A landscape with many valleys, sampled at points; each row gives a point and its height.
From any point a ball rolls to the lowest of the 4 points nearest to it. It stops when none of these is lower. Distance is the straight distance between rows; heights are no part of it.
(358): [ 18  15 -51 -11 -12  -3   2 -26 -36]  h=608
(560): [-39   6  11  -3  -2 -22  32   4  66]  h=80
(166): [-18  -1  21   4  -8 -20   6  10  51]  h=409
(542): [  2  -9  -6  16 -14  12  10  -9  16]  h=223
(117): [ -8  -6  25   0  27  10 -12  21 -17]  h=570
(119): [ -3   8  17 -24  32  -9 -28  27 -38]  h=332
(500): [ -8  -1   0   7  10   9  -1   6 -17]  h=552
(342): [ 10  17 -41 -10  -9  -4  -6 -14 -40]  h=103
(343): [ 28  -6 -33   9 -24  17  31 -47   8]  h=614
(505): [  4  18  -8 -16   8 -13 -31  12 -43]  h=387
(438): [ -7 -12  36   8  10   3  -8  24  17]  h=314
(86): [ 24  24 -30 -13 -21 -10 -41  -5 -52]  h=637
(539): [ 10  22 -14 -18  -3 -15 -37   5 -48]  h=504
(527): [ 16  -5 -35   7 -15  16  24 -36  -8]  h=224
(452): [  0  15 -24  -9   3  -6 -11  -3 -37]  h=229
(445): [ -1   6 -26   1   2   6   2  -6 -29]  h=179
(349): [ 20   0 -19   3 -36  -2  29 -41  43]  h=435
(74): [-15 -11  44   4   6 -15  -7  27  41]  h=424
(61): [ 10  -8 -17  13 -14  17  16 -19   6]  h=145
(27): [-10   5   6  -8  21   1 -14  14 -33]  h=351
(133): [ -4  11 -12  -6   6  -3 -11   3 -35]  h=244
(577): [ -3 -16  44   1  26   7 -13  28   7]  h=133
(251): [ -2  -9   8  17 -12   6   2   1  21]  h=398
(374): [-8 -7 18 10 12  9 -5 15 -5]  h=612
(253): [ -5  12   0 -12  19  -6 -19  12 -36]  h=307
(298): [ 30  22 -46 -14 -27  -9 -32 -17 -49]  h=807
(68): [ 19   8 -48  -4 -10   6  19 -37 -26]  h=28
(11): [-10  -2  11   6  16   9  -8  12 -17]  h=140
(137): [ 36  -4 -29  10 -29  15  36 -61  18]  h=869
(416): [ 21  -9 -28   9 -23  15  26 -35  11]  h=396
(163): [ -7 -12  38  -6  34   5 -12  29 -12]  h=412
(524): [  3  -3 -19  12  -9  17  12 -14  -5]  h=168
(125): [  8   8 -39  -2  -5   4   8 -17 -32]  h=151
(490): [-8 -9 29  9 18  8 -7 20 -1]  h=462
(375): [ -5   2 -13  -3 -27 -14  32 -22  58]  h=826
(240): [-5 -7 16 14 -3  8  0  8 14]  h=521
(252): [ -4 -17  49  -5  32   7 -15  35   2]  h=107
(547): [ -5 -10  25  13   3   6  -4  15  14]  h=413
(472): [-22   3   0  -3 -15 -19  26  -6  65]  h=877
(193): [  8  -9 -13  13 -20  13  13 -18  22]  h=192
(235): [-9 -7 33  9 -2 -8 -2 18 35]  h=379
(540): [ -8  -3  29 -17  34   1 -20  28 -27]  h=375
(182): [ -5  11   9 -19  23 -10 -24  19 -39]  h=325
(403): [ -7  -4   7   7 -20 -10   9   4  45]  h=122
(205): [-2 -6  1 14  0 13  3 -1  0]  h=497
(557): [-21  -2  32   4  -2 -22   4  19  51]  h=288
(6): [ 18  -9 -19  11 -28   8  27 -34  31]  h=336
(30): [ -6 -10  36 -24  44   0 -18  37 -24]  h=501
(204): [-34   2  23  -3  -1 -27  19  15  63]  h=200

Two balls start at each pair of points below. Name the first point that both come to, or write never.
(133), (251) => never
(540), (539) => (342)
(349), (205) => (61)
(74), (240) => never

Call two points neighbours if one is among the 4 nearest of the other. Go from one point of each pair to the other, from neighbour to neighbour, staying as low as possible. Name the highest point that can't be avoided.
(403), (11) => (251)
(252), (560) => (235)
(342), (61) => (527)
(11), (61) => (27)
